Points on a hilly landscape, in no order, each with its height.
A ball rolls from a point to whichever of its 2 nearest points has the largest drop for the distance, and stops where none of them is lower. Distance is the straight distance between rows; heights are no part of it.
J203 (h 250): [124  91 113 170 124 129 136 148 174 121 144 112 155 112 138  76 143 178
  57 119 132 181 137 108 141  75  98 131 130 109 111 130  94 104 151 164
  71 172 142 157 149 145 101  97 143 141]
J314 (h 338): [117 122 124 151 141 130 112 136 179 142 139  98 166 103 150  63 138 146
  48 144 104 173 136 163 153  88  89  93 140 123 117 120  59 130 156 179
  62 159 133 126 132 133  97  85 165 152]
J826 (h 429): [131 145 111 138 170 134 100 135 146 136 100 104 176 103 141  84 148  80
 131 134 113 110 150 140 150 159 140  93 146 110 136 114  24 175 165 187
 103 102 194  92 116 138  89  51 135 148]
J655 (h 534): [100 149 139  75 164  92 129 136 116 154 107 139  65  92  98 155  77 118
 145 157 117 128 146 183 124 131 115 113 125 166 169 137  99 156 121 134
 157  78  91 100 102 144 115  66 186 119]
J629 (h 722): [141 115  85 125 119 152 117 107  90 122 124  91 175 153 142 140 114  97
 134 117 117 107 175  97 123  84 162 102  86 182  98 103 160 163 150 116
 119 143 132 136 121 133 120 170 129 129]
J935 (h 426): [138 181 166 115 157 128  90  62 107 126  92 116  87 166 108 130 115 110
 145 103 126 134 148 123  96 144 121 128 121 162 153 168 173 116  85  76
 186 136  49 113 113 132 124 153  98 147]
J395 (h 360): [142 129 120 132 131 117 162 148 106 122 164 144 136 128 125 159 135 102
 205 155 154  78 126 119 103 178 188 145 123 114 129  93 124 151 132 128
 144  81 201 130 135 118 155 146 104 102]
J258 (h 615): [112 159 113  73  72 141 145 159 127 128 106 178  89  96 131 154 162 136
 124 162 135 108  74 134 170 125  82 115 132 122 129 103 178 122  85 123
 162 116 119 123 138  92 134 133 118 140]
J769 (h 396): [136 148 126 128 122 133 132  97 100 119 131 137 123 136 134 165 163 118
 191 119 123  75 109 128 123 182 170 118 132 128 129 101 166 152 130 104
 154 116 160 128 107 115 152 164 115 114]
J688 (h 733): [121  82 100 102 106 155 137 131  88 115 101 124 129 147 143 147 118  97
 111 113 116 105 169  99 123  91 147 111  97 162 112 145 133 151 128 130
 120 137 112 108 134 136 129 140 128 105]
J186 (h 516): [127 128 104  89  77 127 158 171 109 112 110 156  88 118 139 137 131 162
  86 125 147 169 135  79 133  77  94 166 116 126 126 123 205  98  77 114
 150 138 109 158 168 122 141 150  87 145]
J949 (h 798): [166 143 115 152 117 151 115 115  89 138 144 104 195 161 184  99 172 143
 111 101 119 115 152  99 128 115 145 127 116 123  81 113 195 143 113  98
 146 192 142 150 150 116 138 216  85 137]
J421 (h 687): [124 105 104  92 120 138 143 151  92 121 107 132 115 155  90 165  67  98
 139 159 131  98 115 124 110  70 100 112  88 149 116 130 179 120  98  91
 148 107  61 102 145 124 176 217 132 109]
J40 (h 410): [126 130 108 155 169  87 117 141 165 121 100 134 128  84  53 112 107 127
 201 134 167 128  88 134 116 169 102 122 165  87 152  67 104 126 166 139
 128  61 158 169 103 162 143  80 175 143]
J158 (h 343): [123 124 116 131 129 120 163  88 121  81 149 107 145 124  76 211  72  92
 206 123 159 136 106 116 123 143 161 143 111 156 159  73 128 152 181 119
  75  68 190 140  70 112 146 145 161 106]
J532 (h 280): [144 189 169 112 140 112 120 127 129 160 133 136  98  90 181  85 170 173
  90 108 120 157 175 130 124 139 147 162 150 116 145 164 153 123  74 135
 198 164 130 126 167 130 101  88  79 157]
J757 (h 507): [ 97  34 142 118  91 155 145 181 142 135 139 144 110 146 148 123 107 154
  31 138  86 135 112 162 133  64  88 141 129 111 110 204 133  84 125 127
  92 161  48 109 154 131 168 160 175  81]
J937 (h 521): [119 123 123 106 145 140 125  37  81 101 107  98 120 165 104 206 125 118
 184  87  97  88 127 148  90 163 163 118 122 161 121 145 204 162 166  94
 123 125  85 116  53 136 166 197 173  87]
J430 (h 680): [154 190 102 136 150 107  77  67 128 157 126  89 170 126 145 112 144 146
 148 117 121 135 154 154 127 134 125  93 131 164 112  81 172 149 140 110
 144 170 116 149  88 130 104 128 136 168]
J657 (h 460): [122 140 146 126 143 126 100  53 118  90  75 121  82 162  76 153 100 108
 161  87 137 143 128 104 114 136 116 124 118 160 158 152 157 118 127  83
 147 118  75 133  92 139 122 131 126 135]
J670 (h 612): [129 191 110 130 115  97 125 155 169 129 135 144 109  80 129 107 146 151
 128 134 175 176 143 113 145 147 128 144 137 117 165  81 132 126 114 143
 148 108 169 171 138 121  84  40 104 196]
J371 (h 394): [114 128 124 153 170 131  99 143 174 157 126  99 160  88 149  69 154 132
  93 144  94 134 120 178 141 154 110  97 173  97 123 125  32 140 167 196
  70 130 159 113 117 135 113  50 159 140]
J481 (h 753): [112 161 117  59  87 128 141 128 113  96  90 144  78 128 114 187 109  88
 136 141 154 137 135 108 150 120 120 127  94 183 176 121 137 137 101 118
 141  87 123  99 128  98  94 103 108 141]
J364 (h 444): [115 123 134 150 128  98 151 131 171 100 118 152 121  95  42 150  97 133
 192 138 178 137  36 128 135 151  83 136 146  90 151  76 136  97 148 116
  97  64 152 173 105 131 151 122 160 142]
J664 (h 575): [134 169 122 169 156  94 129 175 174 146 151 122 119  94 135  54 140 168
 115 140 158 175 157 105 114 127 137 158 151  84 137 121 102 110 115 158
 142 133 162 165 164 155 105  64  96 175]
J581 (h 405): [145 156 152 129 119 108 162 150 131 117 151 149  95 144 128 118 102 123
 132 137 175 167 161  86 109 124 160 189 106 126 149 138 134  98  85 115
 155 106 145 139 174 124 114 116  59 143]
J829 (h 357): [163 171 144 150 154 106  88 114 135 157 122 116 136 113 165  60 179 181
 107  84 126 165 182 113 108 143 143 138 143 112 130 147 157 129 101 133
 188 185 126 151 150 154  87  98  94 171]
J135 (h 463): [132 112 161 171 201 133  86  98 137 158 132 104 156 136 126 111 120 105
 169 127  89  82 108 190 103 184 147 105 162 103 111 152  76 132 148 140
 109 118 128 101  98 134 158 135 154  98]
J473 (h 675): [120 178 124 109 110 110 116  91 128 114 113 150  82 114  95 151 167 162
 180  88 164 140 106 108 125 195 137 147 145 115 158  97 207 119 107  85
 187 121 125 185 110 123 130 114 107 160]
J38 (h 267): [117  80 147 132 173 141  91 122 131 147 118 108 138 150 124  94  84  90
  90 127  88 122 170 164  98 103 128 102 115 152 126 197  69 131 143 136
 123 133  58  95 124 165 127 110 175 101]
J515 (h 456): [138 134  94 137 133 126 113 151 132 122  88 135 149 109 131 100 153  81
 162 118 148  94 176  88 142 162 167 104 127 114 148 106  55 172 165 172
 145  85 207 113 125 157  86  39 129 155]
J396 (h 500): [140 161 126 141  93 138 152 182 186 108 130 160 135 123 116  87 152  96
 128 158 186 131 101 104 165 148 116 140 120  82 141 116  69 118 114 159
 112  84 184 105 159 100 103  88  79 179]
J112 (h 508): [128 112 109 119 116 133 141 207 169 153 125 154 151 104 124  93 114 115
  91 206 141 107 113 155 154  69  80  87 126 114 103 113  81 135 137 176
 104 109 133  82 159 120 139 120 157 142]
J617 (h 595): [109 159 149 101  92 147 143 171 169 136 122 175  76  97 139 111 162 154
  74 157 129 148  87 137 166 112  68 130 141 109 139 155 136 101  81 148
 145 132 106 100 161 107 123 104 111 150]
J850 (h 283): [108 109 170 141 124 118 155 121 147 145 190 122 110 141 149 140 102 162
  77 151  84 166  93 183 137 116 109 165 151 119 119 158 112  87 131 128
  83 152 105 126 136 101 146 156 138  94]
J615 (h 374): [113 123 133 118 110 156 107 107 136 146 164  95 176 156 170 139 108 103
  77 150  72 139 116 184 154  86 111 103 108 173 101 130 114 139 140 112
  75 162 100 103 107  85 128 171 147 113]
J743 (h 446): [128 142 125  86 122  94 172 167  76 159 175 143  94 101 160 160 115 169
 133 158 118 118 157 152 103 117 154 172 132 131 120 116 177 137  91 116
 172 129 145 134 160 120 155 152 108  98]
J786 (h 455): [105 136 149 136 135  85 174 126 140 128 187 120  83 106 128 160  85 159
 126 135 142 185 115 149 132 144 144 186 153 129 158 124  88 100 145 148
  87 105 157 148 125 120 115  76 126 115]
J309 (h 302): [141 118 171 168 117 142 123  78 126 105 153 103 143 178 162 115 156 149
  84  73 119 168 134 103 123 144 146 163 137 120 108 175 132  97 118 107
  92 193 122 151 135 109 105 164  78 123]
J519 (h 409): [134  95 114 110 137  99 183 185  80 151 180 147 116 111 124 157  93 157
 155 166 130  95 135 151  92 116 147 153 130 117 107 104 150 135 115 119
 147 116 137 136 154 133 180 188 144  71]
J956 (h 546): [104  90 152  85  92 155 145 170 149 132 126 138 101 136 151 124  94 103
  43 161 104 145 143 151 151  70  97 119  95 159 139 184  77 124 116 150
 104 132  83  52 156 119 114 110 143 116]
J42 (h 512): [116  95 101 112 134 153 111  73  86 108  85 123 132 134 106 182 150 102
 195  81  97  63 142 112 101 163 174  97 133 143 119 134 171 173 192 129
 136 114 129 118  67 164 148 138 193  85]
J695 (h 861): [130 151 142 178 122 114 129 145 181 129 158 141 129 115 128  87 166 203
 102 139 137 178  93 114 138 119  82 154 160  77 114 118 157  74  99 130
 122 168 127 175 155 112 127 144 105 151]
J713 (h 129): [118  78 136 149  87 146 145 164 161  99 112 135 123 121 140  81 167 174
  34  97 134 171 142  81 148  76 103 142 117 102 111 182  96 108 126 171
  98 181 132 136 167 152  86  95 120 138]
J340 (h 389): [109 106 146 126 135 105 138 114 132  97  97 135  76 134  79 151  81 124
 138 111 159 158 125 104 112 126 113 151 128 142 161 148 122  94 133 124
 120 102  99 148 116 153 126  94 139 123]
J154 (h 320): [129 120 161 137 181 129  80 100 124 164 139  95 132 158 137 100  85 111
  99 127  83 126 161 185  88 121 127 116 123 156 121 197 114 120 124 104
 147 151  41 106 121 148 147 149 153 109]
J93 (h 488): [135 122 110 119 110 145 136 176 149 149 128 132 177 119 144  96 130  90
 116 182 129  93 121 141 160 100 115  95 112 125 105  98  74 153 131 162
 104 113 164  91 146 115 123 121 127 135]
J977 (h 339): [131 191 160  99 124 116 130 123 118 138 148 141  82 111 169 131 133 136
 106 134 135 160 175 132 128 143 167 169 133 146 163 149 119 122  81 128
 170 125 144 119 162 112  87  74  69 149]
J965 (h 702): [108 117 113  67  98 138 139 151  95 140 125 127 119 147 130 170  82 121
 107 172  99 121 108 169 121  65  81 111  91 164 112 128 188 132  94  91
 135 126  47 106 133 105 176 209 156 108]
J132 (h 518): [158 153 146 174 172 122 102 103 128 119 116 117 132 152 127 101 140  93
 180 102 148 113 171  85  99 191 198 136 129 114 149 136 100 138 134 127
 161 110 170 136 130 156 109 103  88 150]
J758 (h 540): [126 134 151 152  98 139 158 165 204  96 128 149 116 135 105 101 109 109
  92 161 188 182  96  95 163 110  91 155 120  94 155 137  72  84 125 159
  73  99 149 106 154 108  99  94  92 165]
J535 (h 331): [124  62 114 171 181 136  90  77 127 139 146  81 183 144 131 112 111 132
 108  75 101 152 176 143  99 118 161 116 145 141 105 140  76 128 196 150
  70 177 121 144 103 168 114 102 173  99]
J58 (h 263): [140  89 150 174 153 119 147 148 134 131 149 137 131 140 119 108 114 131
 148 138 139 109 117 118 105 149 149 153 145  88 114 149  92  97 131 139
 113 121 145 132 148 146 148 138 107 101]
J303 (h 432): [136 170 121 113 159 116 121 104 104 149 146 121 136 102 115 170 142 131
 223 148  99  55  96 180 123 198 167  94 144 130 121  82 147 184 139 117
 153  91 167 117  74 121 155 156 160 105]
J982 (h 365): [122 132 119 140 176  93 100 134 143 150  92 139 118  75  80 113 140 141
 182 134 125 104 101 161 121 177  98  94 172  87 142 104 102 134 158 154
 153  93 137 142  93 169 140  71 184 131]
J654 (h 126): [125  29  89 142 159 133 114 168 106 143  96 147 134 102 112 104 137 148
 108  86 123 107 171 103  92 104 136 114 148 106  99 146 114 124 159 160
 144 159  98 152 142 205 145  95 187  92]
J740 (h 434): [122 124 156 157 196 130  90 121 158 167 143  95 160 123 145  88 120 116
 118 159  73 113 107 212 117 160 126 106 166 105 118 148  52 137 150 164
  92 121 125  95 111 130 149 109 156 109]
J19 (h 780): [165 133 113 161 153 139 116 137 101 142 143 116 170 151 134 104 123 117
 157 133 129  76 137 108 104 124 147 110 117 107  98 110 163 125 119  99
 168 150 123 134 146 134 165 217  92 124]
J137 (h 340): [147 113 148 138  91 167 138 153 117  88  86 155 118 163 129 101 163 104
  96 104 160 111 131  50 141 117 124 140  94  98 126 190 136 119  79 115
 157 134 121  99 177 126 115 164  60 149]
J844 (h 506): [ 91 128 156  71 144  83 162 137 115 124 107 163  43  76  67 194  85 141
 160 130 137 139 108 162 130 159 111 141 143 140 192 138  97 145 132 140
 128  58 113 112  90 141 122  61 194 110]
J887 (h 262): [148 113 156 135 108 160 141 154 105 117 125 127 133 154 172  92 144 136
  43 113 122 137 154  92 127  79 123 147 102 120 107 197 139 116  84 120
 146 171 105 101 178 127 122 180  78 130]
J874 (h 764): [163 151 110 141 148 124 113 151 122 146 118 126 150 131 120  88 117 104
 164 151 147  92 148  99 117 115 134 108 107 123 118 102 142 133 109 110
 190 116 129 123 153 144 134 158 101 157]
J981 (h 666): [126 109 117 103 133 114 155 155 106 117  93 153  87 126  48 157  72 127
 166 145 155  97  95 120 104 100  90 122 108 128 132 117 186 103 107  89
 161  86  62 132 130 155 174 196 149 116]
J562 (h 715): [ 96  84  92  70  76 158 137 126  81 124 125 122 149 154 152 194 123 118
 107 134  79 102 101 157 137  83 104 109  96 163  93 120 189 145 127  98
  88 144  85 124 102 100 174 201 169  89]
J920 (h 720): [146 196 148 132 125 108 109  27 101 130 174  98 148 154 154 164 152 167
 161  93 126 167 109 169 124 175 151 157 161 148 123  97 191 127 138  81
 120 183 113 153  76  86 133 170 104 132]
J686 (h 511): [135  97 129 148 121 122 175 196 127 153 165 156 102 110 165  91 149 182
  90 140 124 135 146  98 118  97 139 191 154  81 104 170 134  97 104 153
 154 154 145 136 185 142 150 123  88 107]
J500 (h 438): [141 158 149 120 116 159 106 136 142 102  56 171  96 136  96  93 170  80
 145 114 168 101 122  75 146 169 124 117 121 108 153 171  99 137  96 123
 191  89 125  92 148 137  87  84  86 171]
J3 (h 479): [126 112 117  85  84 117 184 192  85 139 140 157  83 105 175 141 136 172
  91 137 127 143 162  99 121  87 136 182 129 113 112 143 182 111  81 137
 165 140 133 137 178 121 151 137  92 108]
J359 (h 425): [144  96 113 157  79 176 132 121 124  88 105 119 183 156 161 104 188 116
 100  83 142 120 123  57 166 126 144 114  95 121 105 132 130 161 141 133
  99 162 181 148 144 128  86 152  96 152]
J803 (h 461): [147 108  94 137  88 171 139 151 127 117 120 125 202 135 158 107 160  85
 114 142 135  83 120  86 174  94 129  84  83 137  86  98 106 169 139 144
  99 133 187 110 141 106 106 159 109 146]
J765 (h 424): [125 107 107 141  99 146 137 101 100 118 137 132 148 135 158 155 194 143
 156 101 118  87 103 110 138 166 155 125 148 112 101 103 178 137 145 116
 122 158 167 157 105 117 153 162 117 108]
J895 (h 550): [141 166 103 103  52 163 158 138 117  93 144 133 151 156 176 156 154 102
 114 133 154 143 132  74 171 116 143 143  79 149 121  87 161 154 103 106
 110 126 189 138 151  64  96 154  64 157]
J62 (h 644): [104  79 124 103 107 130 159 158 114 112  88 170 105 107  64 163 108 118
 174 147 148  68  69 133 132 123  90 113 127 102 130 122 143 124 126 123
 131  83 109 118 114 138 175 161 171  94]
J436 (h 704): [141 134  88 147 164 128  77  71 118 136 106  90 179 145 115 127 119 116
 160 100 117 114 171 118 114 113 137  87 115 172 109  94 149 154 177 122
 130 152 115 140  82 155 116 132 169 143]
J63 (h 156): [120 134 112  99 129  95 167 113  84 125 199  92 123 128 150 201  81 129
 152 136 129 146 170 149 107 127 192 158 117 178 144  81 131 154 154 122
 103 112 179 144 124 117 129 137 133  89]
J105 (h 393): [140  77 127 181 148 133  92  80 126 118 114  87 188 157 138  89 157 159
  96  51 117 154 176  95 110 123 149 110 129 130 105 151 105 129 166 142
  97 202 116 165 120 171  94 121 140 127]
J631 (h 408): [142 152 146 135 113 109 166 141 110 107 174 147  94 146 136 155 126 124
 182 128 170 133 148 100 101 186 198 190 118 114 157 113 148 116 103 106
 149  89 193 158 149 107 133 127  71 126]
J779 (h 487): [118  68 166 155 176 134 105  99 107 148 132 128 130 136 141 133 153 129
 166  92  76  64 113 173  94 214 174 117 171  95 113 185  96 139 152 142
 130 138 128 111  89 159 165 122 158  61]
J133 (h 718): [140 119 100 148 173 149  68 100 136 146  92 100 187 138 108 110 116  89
 166 124  97  80 133 134 113 113 121  63 123 145 102 112 127 149 162 113
 133 125 104 112  95 148 132 150 179 133]
J708 (h 494): [126 145 131  91 145 116 147  71  86 126 144 113 121 132  88 213 101 141
 190 124 104  94  89 183 105 157 140 119 117 158 123 100 193 170 137  82
 121 109  98 130  60 121 183 214 186  87]
J121 (h 480): [148 136  96 138 158 116 109 137 114 125  98 120 139 120 123 104 124  96
 169 111 142 105 206  78 108 144 187 114 116 136 137 111  92 171 159 149
 172 102 177 126 131 178  94  70 126 152]
J67 (h 503): [128  65 121 147 152 151 118  96  95 114  99 129 141 133 115 153 155 100
 195  80 101  50 141 115  97 182 185 104 155 112 116 151 135 153 185 140
 135 122 153 114  94 170 158 134 172  67]
J847 (h 467): [141 162 135 122 101 167 116 149 155 108  82 156 136 127 129  87 183  80
 117 134 156 107 113  89 174 149 121 103 106 111 139 142  77 154 109 146
 151 100 162  96 150 114  72  84  89 181]
J697 (h 747): [166 156  89 145 165 136  94 175 140 151  76 135 177 127  94  61 126  88
 159 157 137  72 152  91 126 101 107  65 101 108 105  97 115 161 129 133
 194  97 129  97 147 171 120 136 128 179]
J289 (h 544): [124 149 128 116 101 123 159 193 190 125 137 146 117 113 116  95  94 125
  75 193 160 175 128 122 164  62  75 122 116 126 140 109  86 107 126 169
  92 110 129  99 164 117 106  99 126 168]
J279 (h 584): [153 205 139 125 176 106  95 108 114 157 150 122 125 104 157 130 154 130
 188 138 116  88 153 172 113 213 194 126 158 121 144 110 120 164 107 128
 197 109 175 119 123 126 120  99  94 139]
J604 (h 510): [109 136 162 157 130  83 175 133 159 102 171 140  70 123 103 146  84 146
 144 128 177 196 112 113 115 160 148 208 138 102 181 137  85  75 139 140
  90  92 165 156 130 124 116  63 101 135]
J21 (h 371): [136 150 176 129 185 115  95  81 106 151 126 108  91 155 115 121  82 122
 131 121 106 132 157 171  76 133 130 131 127 156 136 188 146 113  97  91
 177 140  42 109 116 146 146 158 129 117]
J837 (h 473): [150 150 151 134 118 161 132 105 128 103 140 112 153 189 127 152  92  65
 132 164 139 130 106 113 141 103 120 132  79 160 124 124 125 114 101  84
 107 116 117  95 142  76 129 201  77 133]
J802 (h 447): [122  90  97 126  83 132 139 147  90 126 128 149 128 112 172 138 203 172
 130  92 122  97 115  94 136 141 140 134 151  97  92 115 197 128 121 130
 146 170 152 168 136 128 163 157 114 107]
J388 (h 321): [145  86 119 161 152 131 143 145 107 142 170 114 173 133 140 132 120 111
 170 148 120  74 132 134 105 147 179 125 134 110  93 106  92 138 155 150
 107 118 187 125 138 135 162 151 125  85]
J585 (h 395): [148 141 169 142 119 167 116 118 122  87  60 150 101 177 107 100 160  78
 129  92 164 111 130  47 129 150 140 128 100 111 150 193 123 122  80 105
 183 110 108 100 164 132  91 141  59 163]
J187 (h 270): [117  95 133 149 189 121  88 173 169 156  85 132 131  96  90  55 111 123
 107 151 112 125 134 158 104 111  73  91 164  83 126 159  55 116 149 173
 124 116  79 110 140 180 140  71 193 128]
J181 (h 322): [107 119 141 132 190 115  79 135 151 157  82 141 115  93  82  88 128 126
 146 141 104 115 112 176 116 155  80  77 165  99 135 148  77 134 150 155
 145  97  82 113 104 168 142  67 205 127]
J293 (h 259): [118 108 112  99 145 108 173  95  78 100 173  94 122 124  98 227  70 118
 175 118 138 143 146 138  94 128 184 155 110 181 150  89 139 161 174 118
  86  96 162 145  85 132 145 157 174  76]
J680 (h 324): [131 107 145 162 149 113 131 131 145 113 110 141 104 133  86 110 114 124
 152 116 162 128 119  98 114 146 122 144 135  97 140 147 102  92 131 135
 126 110 119 145 136 156 138 105 116 125]
J796 (h 520): [147 179 128  96  74 162 154 138 114  94 136 143 132 177 143 153 127  75
 132 159 159 136 124  80 151 117 130 151  73 146 130 101 167 127  69  81
 139 102 149 112 164  63 118 186  50 150]
J273 (h 732): [145 113  82 153 171 140  93 151 148 140  75 129 189 113  75  90 128  82
 191 141 126  62 120 108 127 117 112  69 133 101 105  83 101 147 170 141
 145  86 142 110 118 163 139 128 173 144]
J491 (h 379): [141 133 154 155 104 168 127  84 125  92 126 118 155 174 157 123 167  93
 112 100 135 129 120  86 157 151 157 136 112 132 128 155 108 134 123 119
 100 152 161 125 132 100  93 141  75 140]
J805 (h 553): [132 123  84 115  74 120 141 172 146 110  96 155 109 109 104 117 133 155
 110 125 175 165 117  69 143  86  84 139 106 124 134  94 188 104 110 127
 137 125 129 183 155 130 123 122 113 161]
J44 (h 552): [171 177 142 154 177 125  97 104 100 146 132 110 134 149 163 112 147 102
 183 114 121  95 197 108  91 184 225 125 130 129 137 140 135 166 119 115
 208 128 164 115 140 147 112 131  82 139]
J994 (h 691): [145 165 149 161 128 113 118  44 135 109 169  96 156 173 124 160 119 148
 135 111 131 182  87 147 139 139 113 148 138 144 124  98 162 103 140  86
  86 162 112 170  95  83 130 177 106 137]
J92 (h 175): [124 122 163  91 107 143 126 104  88 128 119 125  95 146 185 123 157 146
  66  86  96 148 167 119 119 120 140 162 123 141 130 200 161 119  79 114
 158 176  83 115 154 120 112 138  84 111]
J407 (h 464): [ 95 124 158 100 133  99 150  98 132  88  90 145  58 104  53 199  76 113
 163 107 161 166  87 127 142 159  97 152 136 142 201 145  92 115 142 128
 107  61 116 121  80 127 116  66 167 125]
J881 (h 539): [147 127 110 160 130 113 151 192 139 142 147 144 123 103 154  61 155 176
  91 122 151 147 168  82 118  97 144 162 138  91 109 140 122 121 110 162
 155 152 159 142 184 161 117  97  95 150]
J538 (h 572): [105 151 165  70  75 151 161 158 159 126 132 153  61 129 149 150 117 125
  48 170 114 175 106 141 172  95  80 151 119 142 154 163 112 104  87 148
 114 126  97  68 164  86 101 103 109 133]
J123 (h 629): [117 125 110  98  73 145 153 162 137 110  97 179 114 114  88 163 146  99
 171 158 163  70  56 113 169 143  96 111 125 111 138  97 144 132 119 117
 137  78 155 104 131 101 149 142 117 134]
J566 (h 258): [125  72 158 147 104 150 174 161 156 116 150 130 107 150 160  95 122 137
  43 129 125 159 152 104 137  94 132 175 118 104 125 202  49  93 131 168
  77 150 140  91 176 136 103 105  97 110]
J857 (h 624): [127 138  91 132 115 107 142 135 148 131 154 115 159 113 113 137  86 131
 134 166 150 159  99 135 151  84  96 117 118 154 116  49 143 118 149 125
  89 123 146 166 120 111 130 144 155 150]
J540 (h 252): [121 158 133 103 125 100 166 114 105 142 221  91 141 134 174 196  84 127
 133 162 104 152 138 180 133 133 170 157 124 175 140  82  88 145 148 128
  86 121 187 119 120  76 122 139 118  95]
J545 (h 435): [133 116 145 164 141 127  84 106 140 137 103 118 137 129 144  71 173 174
  84  78 109 150 160 121 113 126 111 112 145 112 117 175 121 120 119 139
 144 198  92 144 129 162 106 112 124 142]
J205 (h 470): [101  67 106 112  90 138 126 178  99 144  98 161 107  97 149 124 188 177
  94 101 103  85  97 119 132 112  99 113 154  94 101 162 177 116 113 141
 160 170  92 141 136 148 169 134 148  94]
J990 (h 268): [109  74 132 128 142 130 123  86 103 141 158 103 133 137 157 144 132 140
 112  90  90 133 154 164 116 146 162 136 153 153 117 154 103 129 168 139
  94 163 127 133 101 141 122 101 155  84]
J975 (h 723): [ 97  77  89 103 103 151  99 107 111 144 120 120 162 125 142 152 150 143
 118 103  85  95 105 171 136 112 102  91 133 150  94 123 179 148 150 123
 103 170  83 146  85 130 163 157 199  96]
J603 (h 364): [133 103  98 130 154 112 151 172 109 170 181 123 157 111 141 131  98 143
 142 174 119  98 141 166 105 107 146 115 138 133  94  84 117 138 143 139
 121 123 152 131 145 137 164 155 155  92]
J854 (h 344): [124 119 149 158 203 108 104 164 183 143 100 112 129 115  81  58  63 111
  95 186 136 159 136 165 103  87  69  99 145 111 132 135  60  97 140 155
 102 104  77 107 147 161 135  91 177 153]
J202 (h 635): [135 201 100 128 133  96 112 109 144 137 139 108 128  94 138 120 133 136
 126 124 152 175 168 126 148 133 143 127 129 157 164  84 133 145 133 136
 133 128 162 165 115 122  77  55 113 190]
J497 (h 184): [121 140 181 146 134 132 121  78 144 147 177 106 123 149 169 120 143 172
  74 117  87 173 112 180 130 142 117 155 160 129 117 170 124  90 123 115
 105 187  91 133 123 100 122 146 112 109]
J337 (h 525): [ 91  40 152 103  85 163 144 162 152 129 139 141 116 151 164 131 112 115
  33 140  83 131 113 170 151  84 106 137 120 128 124 211  80 108 135 140
  72 146  78  76 147 111 142 133 163  79]
J301 (h 217): [115  95 117 123 138 111 135 124  94 143 138 126 100 108 149 143 140 148
 134  94 109 117 165 136 113 149 177 137 149 138 136 145 111 140 154 162
 131 140 148 141 114 161 120  72 149  89]
J752 (h 816): [155 170 130 142 103 133 117 109 125 129 147 122 169 141 166 107 187 164
 112 102 130 153 126 105 143 133 122 139 129 116 105 102 204 119  95  96
 150 185 134 169 138  95 117 175  78 155]
J9 (h 485): [ 91  63 135  95  96 141 125 171 119 145 112 159  85 111 148 122 158 167
  60 119  88 115 106 145 126 101  87 126 142 109 116 199 159 110 104 138
 145 161  59 121 140 140 160 125 158  92]
J176 (h 643): [132 199 126 151 136 100 107 133 167 131 125 157 101 103 106 101 164 154
 168 124 166 147 107 114 133 180 128 140 149  92 153  90 160 105 102 111
 186 100 148 178 136 126 112  79 100 186]
J674 (h 423): [136 133 157 153 120 163 110  97 147 117 133 111 179 174 136 132 108  86
 106 156 103 110  75 157 157 101  92 102 103 140 106 136 111 110 118  93
  77 139  97  95 120  77 147 199 121 124]
J97 (h 372): [ 98 116 162 132  98 113 186 134 157 116 189 129  85 135 146 167  92 172
  88 152 115 196  82 142 154 112 108 192 147 113 145 136 105  73 142 140
  63 132 134 131 136  88 123 116 122 105]
J178 (h 695): [107 158 116  83  98 124 112  86 103 107  79 147  61 114 110 161 171 157
 149  82 141 140 121 113 132 155 105 131 138 137 158 123 224 124  95  92
 187 133  89 160 112 129 119 118 116 147]
J871 (h 204): [131  56 113 150 177 143  95 171 136 157 104 128 156 119 119  68 113 112
  86 130 103 112 166 142 104  98 115  93 132 117 102 172  63 137 149 165
 130 137  86 109 144 190 132  96 189 107]
J29 (h 465): [127 154 121  99 144 113 128  83  90 161 168 111 144 114 128 188 134 154
 187 131  86  82  94 212 122 176 147 109 135 159 111  90 175 179 143 106
 126 128 128 125  61 117 173 188 183  86]
J342 (h 328): [111 141 127  88 105 132 136 102 110 153 196  85 163 144 179 177 100 104
  97 161  74 141 127 199 158 107 139 119 111 191 126 103 104 160 155 118
  82 140 141  99 102  66 116 153 144  96]
J226 (h 662): [129 142 116 164 100 123 118  77 159 107 161  99 179 150 118 151 117 151
 127 131 146 183  70 131 157 106  92 134 129 139 116  58 150  97 156 108
  55 156 141 184  97  81 134 165 128 147]
J138 (h 657): [146 205  99 126 131 101  95  90 132 151 143 106 149  98 155 122 155 161
 144 114 133 156 155 151 143 147 144 116 140 154 139  63 172 151 137 120
 150 164 154 167  97 116  91  90 120 177]
J676 (h 767): [105 199 148  67 110 132 110  77 123 108  93 134  66 134 119 179 110 102
 115 122 136 174 122 134 157 130 105 127 112 190 185 139 135 130  89 110
 144 110  90 106 108  92  77  85 113 169]
J589 (h 401): [119 127 131 134 119 117 149 111 154  96 131 138 139 109  70 180  87 105
 191 135 168 138  50 134 146 142 105 131 134 126 154  71 117 123 163 116
  69  65 173 140  85 100 148 129 158 131]
J861 (h 743): [110 128 121  87 106 142 134 127 116 114  99 136 112 142 115 169  95  76
 130 146 130 115 141 124 131 105 132 110  93 182 151 146 100 147 121 126
 121  96 116  82 118 113 113 115 131 115]
J924 (h 842): [140 174 107 170 113 106 107 126 172 137 155 126 167 110 132  87 169 199
 119 126 144 178 107 115 140 114  82 129 150 107 112  72 177  95 116 120
 127 174 131 197 133 112 123 143 113 174]
J61 (h 588): [133 123  73 128  96 128 132 147 143 112 101 138 153 123  89 131 109 125
 138 145 161 134 106  91 144  76  87 103 102 142 115  62 178 110 135 105
 127 119 117 165 128 125 140 160 135 152]

Where does a ball stop that starts at each point below?
J758 | J92
J289 | J497
J44 | J713
J655 | J58
J796 | J63
J676 | J670
J42 | J713
J924 | J670
J481 | J670
